Each scene shows the same named points in several views. A view is turned or mirrored, and shifted as a whole, has a little noise and may leave points out.

Scene 1
View 1
gev: [ -9  -5 -17  15  13   7  13 -10]
mev: [-7  5 -7 10 14 -1  8 -8]
tona: [ -7  -7 -17  16  12   4  12  -6]
Vog: [ -9   5 -12  14  18   5  10 -14]
Migid: [  5  14 -18  25  32  -5  -2  -4]
kotu: [  9  -2 -19  19  17 -13   2  11]
kepor: [ -7   8  -9  12  18   2   8 -12]
Podi: [-19   3   1   0   4   7  16 -21]
revu: [ -9   4  -4   5   9  -1  11 -10]
Nur: [-12  12  -4   9  17   4   9 -21]
mib: [-14   0  -6   5   7   4  14 -15]
natop: [  3  -2  -9   9  10 -11   5   6]
Vut: [ -4   0 -14  14  15  -1   8  -5]
Poveg: [ -5  11 -12  16  23   2   5 -12]
pafem: [ -6   5 -12  14  17   2   8 -10]
View 2
Migid: [-16   5 -36 -14   1   1  31  16]
revu: [ -4  -4 -14  -6  14  -9   9   7]
mev: [ -4   1 -11  -5  11   2  18  11]
gev: [-13  -1 -11  -2  23  -8  23   9]
Vog: [-10  -1 -20  -6  15 -11  17  10]
Podi: [  2  -7  -6  -3  20 -15   0   4]
kepor: [ -7  -1 -20  -7  12  -8  16  10]
kotu: [-10  11 -15  -7   6  18  38  17]
natop: [-2  6 -7 -6  7 14 24 12]
pafem: [ -9   1 -19  -7  12  -6  18  10]
Nur: [ -5  -4 -21  -8  10 -15   7   6]
View 3
Poveg: [ 19  -3 -13  -3 -15 -11   8 -17]
tona: [16 -3 -4 -5 -6  0 21 -6]
mib: [ 15 -12   2   8  -9  -4  18 -17]
pafem: [ 16  -4  -9  -2 -12  -7  12 -15]
Nur: [ 19  -9  -5   9 -13 -14   8 -24]
natop: [  0  -4  -3 -14 -21   5  17 -14]
gev: [21 -4 -4 -1 -5 -3 19 -8]
revu: [ 10 -10   0   4 -15  -4  15 -19]
Podi: [ 15 -17   6  18  -8  -6  18 -22]
kepor: [ 15  -6  -7   0 -14  -8  11 -17]
Vut: [ 14  -3  -8  -7 -14  -2  15 -11]
Migid: [ 13   8 -22 -23 -22  -9   4 -12]
View 4
pafem: [  1  -6 -12   0  17  -4  -1  -4]
mev: [  1 -10  -8  -2  16  -1   3  -4]
natop: [  9 -12  -7  -8  20  -1   5 -23]
Vog: [ -1  -6 -12   2  16  -4  -1   4]
mib: [  5 -17  -4   4  13  -1   7   6]
kepor: [ -3  -7 -10  -1  15  -2   1   0]
Poveg: [ -6  -2 -13  -2  16  -3  -3  -2]
Nur: [-10  -9 -10   2  12   0   2   7]
gev: [ 11  -7 -10   4  18 -10  -1   3]
Vut: [  6  -6 -11  -2  18  -6   0  -9]
kotu: [ 11  -2 -13 -11  25  -7  -3 -31]
tona: [ 14  -8 -10   2  19 -10   0  -2]

In a view up to two points have been moved. Name them for each view, in the order of its rows, or write none.
view 1 => none
view 2 => revu, mev
view 3 => Migid
view 4 => none
